Each row is a point on a tangle of strands that fork and nearly touch. The rows are in no order.
In the rows, zero is written as 128.
Two points are linked if the straight distance between their rows is under 141. Some points are linked to none.
<991>: [159 114 176  93 114 129 152 170 142 108 101  85  95 113 112 109 144 134
 119 150 137  63 173  84 126 168 189 135 149 114  70]
<701>: [159 149 109 162 153  96 108 113 155  99 118  83 191 111 140 113  85 152
 160 105 112 193 109 118 121 106  61 111 119 134 191]
<67>: [139 159  81 185 160 138  84  97 137 131  92 108 195  98 103 120 111 147
 160  94 143 170  76 125 128  63  79 128 110 135 172]
<181>: [148 113  74 117 174 165  98 109 147 139 162 138  78 158 134 157 158 117
 117 110 118 132 146 156  99 158 170  77  95 104 121]
<401>: [152 133  90 169 134 150 129  94 106  85 102  86 203  67 148 223 119 104
  93 135  79 110 115 119 119 152 108 164 121 122 139]
<411>: [165 125 159 118  75 146 163 163  99 136 141 163  89 181 136  65 112 134
 166 141  93 132 101 125 148 116  66 152 156 140 161]
<1002>: [139  81 173  94  85 150 149 140 106 122 110 149  78 176 150 122 184 114
 161 113 141 112  98 129 122 158 108 170 120 150  75]
<369>: [ 64 142 138 157 134 182 125 108 116 148  85 138 148  92 104 213 137 101
  84 143 162  96 128 100 166  66 127 161 131 116 101]
<739>: [156  98 158 126 102 128 145 127 136 123 133 139 120 174 138 107 169 146
 134 131  86 124 132 138  69 190 143 109 161 139 131]
<499>: [116 119 108 119 159  92 102  46 144 136 124 114 157 116 130  94 161 144
 115 135 100 159  87 176  87 205 174  98 170 180 134]
<702>: [132 131  90 104 146  70 125 145 130 143 143 201 101 134 132 189 146 115
 142  98 142 153 134 137 103 183 103 124 144 158 157]
<615>: [116 149 131 161 162 162 130 113 136 155 152 148 140  91 133 140  98 168
 113  73  95  81 149 123 121  84 133 150 137 104 127]
<105>: [123 140  79  93 148 125  94  98 114 122 127 173 107 133 109 175 116 114
 152 103 164 182 104 135 109 155 127 131 152 120 147]
<372>: [160 155 123 113 161 161 133 142 151 119 151 111 141 124 137 107 129 184
 120  88 128 145 145 150  67 166 152  82 166  91 155]
<543>: [131  90 140  97 156 130  80  80  91 115 125 175 104 171 110 153 145  96
 131 146 124 102 150 131 185 159 120 148 144 154 142]
<576>: [115  82 104  95 126 153  70  96  76 111 146 151  89 207  91 126 121 147
 154 144  76 111 130 157 175 157 128 132 172 121 131]
<22>: [157 102 138 123 138 125  99 107 121  79 128 143  99 126 131 190 142  70
 133 156  94 133 193  99 161 166 132 155 142 146 159]
<454>: [109 138 132 119 158 136 108 116 135 118 128 152 145  80 153 208 140  75
 104 156 166 149 168 109 119 142 161 126 173 136 139]
<210>: [104  96 151 148 183  92 104  68 138 101 147 125 136 117 149  99 157 130
 133 144  99 159 142 168 104 184 187  65 159 150 139]
<873>: [ 60 134 133 123 156 174 123  81 121 160 125 129 133 115 116 219 123 128
  95 115 152  65 136 133 136  89 147 153 114 113  68]
<726>: [ 85 152 155 143 149 165 167 149 126 121 104  90 108 132 159 124 125 122
 146 102 156  54 113 107 167  48 104 160 111 110  78]
<707>: [ 83 112 159 100  88 156 128 143  98 128  91 145  91 157 111 101 132 115
 167 179 172 123 112 118 182  99 122 126 117 122  98]
<471>: [147 129 154  93 100 129 124 163  93 133 160 147  97 182 153  43 137 122
 199 131  93  89 121 113 175  78  92 160 134 150 131]
<37>: [115 136  94 121 133  87 104  72 135 124 123  91 181 113 128  82 112 149
 137 129 137 193  82 168  92 163 140  99 136 129 126]
<477>: [177 128 176 104  44 163 208 134 112 123 121  86 119 137 150 105 119 108
 158 156 122 125  69  63 107 129 119 132 124 122 154]
<118>: [124 119 141 101 135 142 124 137 127  99 105 132  91 136 114 141 150 122
 115 170 129  87 196 104 167 138 180 119 136 120  81]
<930>: [143 125  93 136 173 140 103  86 130 128 152 120 130 110 135 167 147  91
 106 145  77 142 177 150  75 178 192  48 106 116 140]
<782>: [102 129 106 155 116 119 139 105 143  86 117  58 188  71 142 180 102 103
  81 178 108 143 124 112 153 109 122 171 112 134 117]
<603>: [159 107 139 116 130 132 114 120 132 139 131 128 120 195 104  46 118 161
 150  87 125 149  80 157 102 111 120 133 120 137 118]
<717>: [108 106 197  98  81  77 134 108 135 147 100 146 106 114 134  64 138  97
 161 157 185 144  94 122 145 141 131 108 161 142 150]
<820>: [114 107 100 122 163 100 102  97 156 134 150 137 137 121 179 162 130 131
 120  79 124 135 124 144  89 137  95 105  90 133 136]
<850>: [142 147  96 116 134 155 126 120 137 129 140 114 193 113 113  97 110 169
 112 135 129 171 106 147  83 157 169  79 159 114 138]
<332>: [122 149 148 147 148 165 139 163 134 181 166 152 131 108 139  84  94 167
 125  94 143  86 155  98 118  71 145 116 120  85 146]
<903>: [141 101 181 106  59 146 176 130 127 110 101 100 105 167 159 104 141  96
 182 149 112 109  92  77 123 121 107 176 120 140  95]
<443>: [138 122 149 171 166 119 101 119 179 107 107  92 156 114 171 137 150 110
 164 106 104 123 139  95 114  80  70 136  87 144 130]
<901>: [120 138 101 161 140 155 146 109 125 166 174 173 134  99 137 198 110 124
 121  90  96  74 154  68 149  88 125 178 123 105 130]
<400>: [143 163 145 135 103 172 169 132 111 111 102 102 145 132 134 112 101 138
 121 140 124 150  79 121 147  85  95 142  96 115 134]
<954>: [141 119 133 119  95  91 193 207 141 123 160 157 104 150 140 140 135 166
 116  94 138 125 141 106 101 159 103 128 121 132 148]
<953>: [116 150 123 167 139 183 132 168 126 157 159 158 118 132 126  85  98 137
 147  94 120 107 131  92 168   6  97 142 111  93 118]
<595>: [121 132 151 116 195 105  83  85 160 112 121 126 120 102 147  85 160 123
 154 116 168 141 142 128 104 156 193  96 155 136 125]
<793>: [169 133 117 128  94 160 163 154 107 115 146 129 115 158 124 101  88 148
 124 112 131 145 104 130 147 111  75 130 111 105 178]
<951>: [131 106 150 137  72 139 161 197 109 153 122 172  82 173 100 142 174 145
  85 123 146 122 148 146 135 159 148 125 136 140  90]
<748>: [134 151 112 115 168  96  96 138 136 117 147 125  94 142 161  69  77 107
 204  87 158 143 125 128 155  63  98 128 119 112 123]
<470>: [104  90 145 125  77 139 144  74 113 109 135 131 146 147 109  98  77 147
 108 136  72 143 113 158 145 180 125 114 132 114 160]
<582>: [ 99 138 131 140 161 140 110  99 137 128 121 142 181  70 127 202 142  78
  87 167 197 126 141 105 158  95 139 176 144 151 131]
<573>: [132 144 126 168 144 147 177 164 148 153 167 140 119 116 155 205 120 133
 124  76  98  94 133  49 132  65  86 175 145 117 149]
<894>: [126 107 141 157 112  59 125 192 169 147 152  85 146  46 142 153 122 121
 113 182 164 147 178  74  92 132 171 143 138 142 120]
<102>: [152 136 172 128  66  96 196 165 129 124 123  72 143  76 149 111 117  82
 160 147 151 121  92  63 117 130 141 123 136 121 162]
<95>: [ 98 161 150  63 112 174 151 119  83 109 100 115  79 166 130 106 107 113
 186 155 171 118  65  97 178  72 109 126 144  84 120]
<841>: [115 122 104 139  68 127 127 152 126 140 109  76 164 108 102 132 139 137
  58 194 123 139 139 139 108 166 161 134 100 138  76]
<456>: [125 137 117 112 128  79 155 186 153 115 158 157  80 127 166 180 140 120
 152 102 135 130 172  94 103 169 102 131 146 140 162]
<858>: [141 159  69 149 133 168 132 119 109  97 132 121 182 104 106 204 120 139
  78 126  96 121 140 152 117 149 116 147 141 121 146]
<751>: [121 124 129 126 104 104 124 171 162 131 116 132 121 102 115  90 142 134
 132 147 150 155 134 129 145 129 126 115  99 127 123]
<611>: [120 122 137 127 109  99 152 117 148 110 122  82 181  84 133 107 137 138
  76 159  97 123 149 136 122 161 135 124  89 130  63]
<656>: [165 127 126 137 105 137 162 125 129 114 148 113 168 135 116 143 160 160
  73 148  65 121 144 165  82 227 153 115 146 142 130]
<221>: [119 129  92  97 133 166  77 129 107 116 136 159  82 183  82 117 103 154
 154 125 132 155 129 162 180 126 156 103 160  86 130]
<608>: [189 157  68 137 148 121 130 105 109 122 121 120 170 109 123 189 148 120
  77 133  76 109 142 180  80 206 149 121 132 155 150]
<409>: [105 129 177 100  64  77 178 126 115 137  76  93 119  89 137 100 138  89
 142 155 181 114 105  77 134 150 147 145 149 144 130]
<185>: [ 76  93 153  97 113 108 115 126 126 146 109 174  84 187  92  83 147 143
 135 147 151 115 132 149 172 138 125 105 114 150  85]
<433>: [121 113  95 134  74 163 148 159 158 142 147 100 147  79 130 175 112 135
  68 184 146 147 151 115 106 129 168 142  96  89 103]
<74>: [ 96 127 103 135 149 100 138 112 134 121 130 116 165  86 142 152 146 137
  77 108 134 120 138 159  93 143 120 111  81 133  79]
<693>: [119 169 116 179 161 146 126 113 115 148 107 111 166 123 114  89  74 154
 136  70 141 140  70 148 146  24  97 145 110 116 128]
<843>: [127 149 120 119 150 141 115 159 141 117 118 160 105 110 110 118 140 152
 131 128 143 119 178 121 153 132 142 119 141 115 136]
<146>: [165 123 135 154 139  89 112 123 154 126 147 117 153 148 140  98  92 170
 161  90 104 183 112 142  90 146  83 102 118 148 186]
<270>: [120 124 123  96 153 129 107 128 118 100 145 142  73 174 164  80 127 128
 198 103 149 114 107 119 186  88  80 170 141 147 115]
<191>: [143 136  98 139  94 132 173 219 110 166 147 161 115 155 107 145 159 163
  86  90 145 150 140 149 107 147 115 120 112 137 125]
<353>: [141 114  61 160 192  98 112  63 114 151 147 100 139 109 152 191 137  76
 109 125  79 123 172 171  81 158 162  86 104 120 182]
<998>: [167 145 119 132 143 108  96 138 120 127 139 133 110 183 109  48  75 141
 186 102 140 174  79 142 131  73 106 135  98 111 115]
<602>: [120 135 168 106  64 105 151 139 111 178 118 165 100 123 107  45 116 123
 152 153 137 156  82 138 114 129 133 101 158 133 158]
<715>: [139 149 149 111 101  83 161 160 136 149 120 136 132 107 130  35 112 135
 127 153 153 153 116 130 135 103 115  85  90 116 158]
<925>: [112 113 154 127 139  96 105 134 129 109 123 125 114 141  89 158 157 119
  76 179 115  90 182 138 168 167 163 168 112 164  83]
<382>: [ 97 114 126 123 126  98 100  64 118 100 102 124 182  84 126 143 129 116
 126 151 144 153 125 139 170 171 117 124 151 163 161]
<907>: [140 130 151 146 145 134 157 169 163 109 106 102 114 118 155 124 140 107
 160  95 129  85 136  73 145  67  84 154  88 126 104]
<104>: [ 99 108  72 106 167 144  52  64 115 157 127 143 156 100 100 196 131  94
 104 114 181 121 113 155 146 115 156 104 106 114 143]
<634>: [122 172 124 143 120 189 153 180  72 136 111 146  93 156 114 100  99 124
 138 131 153 112 100 131 186  20 106 123 114  88 130]
<334>: [154 128 175 105 103 118 178 156 144 120 113 110 112 115 127 112 164 144
 108 126 117 108 137 107  92 205 186 105 155 130  83]
<630>: [126 147 121 142 135  97 124 144 153 132 122 114 160  61 158 167 153 109
 131 169 146 139 184 104  87 153 169 122 175 141 132]
<183>: [127 147 150 118 191 107  72 133 166 111 120 133 114 134 141  73 131 134
 186 102 143 163 144 127 110  86 137  94 138 116 136]
<881>: [ 75 141 144 121 151 174 126 135  97 146  94 131  98 164 130 151 127 138
 124  99 172  65 147 131 142  76 126 148 109 112  68]
<84>: [130 167 104 146 144 183 123 165  70 129 106 168  99 166  83 114  93 154
 147 111 162 159 126 143 180  87 118 123 152  85 127]
<208>: [104 130  56  88 151 142  91  78 120 155 150 154 109 123 117 166 121 113
 104 104 150 148 106 170 106 160 162  87 121  96 132]
<538>: [145 113  82 148 184  66  97  76 136 158 171  99 151  94 183 213 136 102
 118  79 105  96 131 171  70 127 117  85  77 147 165]
<746>: [108  88 147 136  88 128 104 162 141 162 124 198  91 187  82 101 184 120
 113 153 125 109 135 161 144 151 129 142 133 165  76]
<817>: [184 136 173 121 124  91 133 142 146 127 155 119 137 169 133  57  87 156
 166 132 118 187  91 127 120 101  61 105  97 129 229]
<368>: [110  63 140 123  97 148  89  72 116 126 143 128 112 177  94 104 125 132
 131 133  38  96 139 165 155 157 121 128 149 112 132]
<961>: [146 145 122 147  90 102 155 210 157 157 143  82 136  59 136 131 107 140
  96 152 151 140 145  91 105 108 171 167 108 113  96]
<868>: [165 107 136 135 144  76 106 110 133 138 158 136 124 194 113  56 120 184
 159  78 101 181 102 173  99 149 102 113 162 144 155]
<994>: [109 162 118 147  97 124 183 117 143 109 108  79 178  73 159 107 103 109
 122 175 118 147  93 107 137 100  94 159 123 132 136]
<299>: [107  69 165 145 143 145  72 119 135 156 105 166 113 221  78  94 193 136
 118 140 104  83 112 186 107 139 132 145 154 190  73]
<629>: [139 127 146 142 141 108 103 109 129  91 123 127 123 121 119 219 132  65
  78 155 118  93 177 133 167 161 144 164  99 162 123]
<257>: [126 172 114 153 121 145 176 175 110 104 110 119 152 105 108 169 124 157
  76 133 119 113 147 140 136 127 133 167 129 129  96]

A fork is a point with three links, a tip a point with one. Leave the first point through the second and follow the links. Name the first fork or tip that comes.
<181>, <930>: <443>
<748>, <270>: <858>
<726>, <881>: <208>
<1002>, <903>: <118>
<751>, <715>: <1002>
<573>, <901>: <576>

A fork is a point with three links. Follow the links from the first point to the second and name the forks in between, in order.
<208>, <185>: <746>
<118>, <953>: <576>
<67>, <372>: <146> > <748>
<538>, <707>: <208> > <746>
<334>, <793>: <858>

Name the points in between on the shortest way along the links from the first point to the second, in order.
<22>, <210>: <629> > <925> > <118> > <991> > <334> > <739> > <656> > <608> > <858> > <401> > <782> > <994> > <400> > <793> > <411> > <471> > <270> > <748> > <183> > <595>
<615>, <102>: <332> > <953> > <634> > <84> > <221> > <576> > <543> > <22> > <629> > <925> > <118> > <843> > <751> > <715> > <602> > <717> > <409>
<930>, <961>: <353> > <538> > <820> > <74> > <611> > <841> > <433>
<538>, <191>: <353> > <930> > <181> > <208> > <105> > <702> > <456> > <954>
<881>, <820>: <873> > <369> > <582> > <454> > <630> > <894> > <961> > <433> > <841> > <611> > <74>
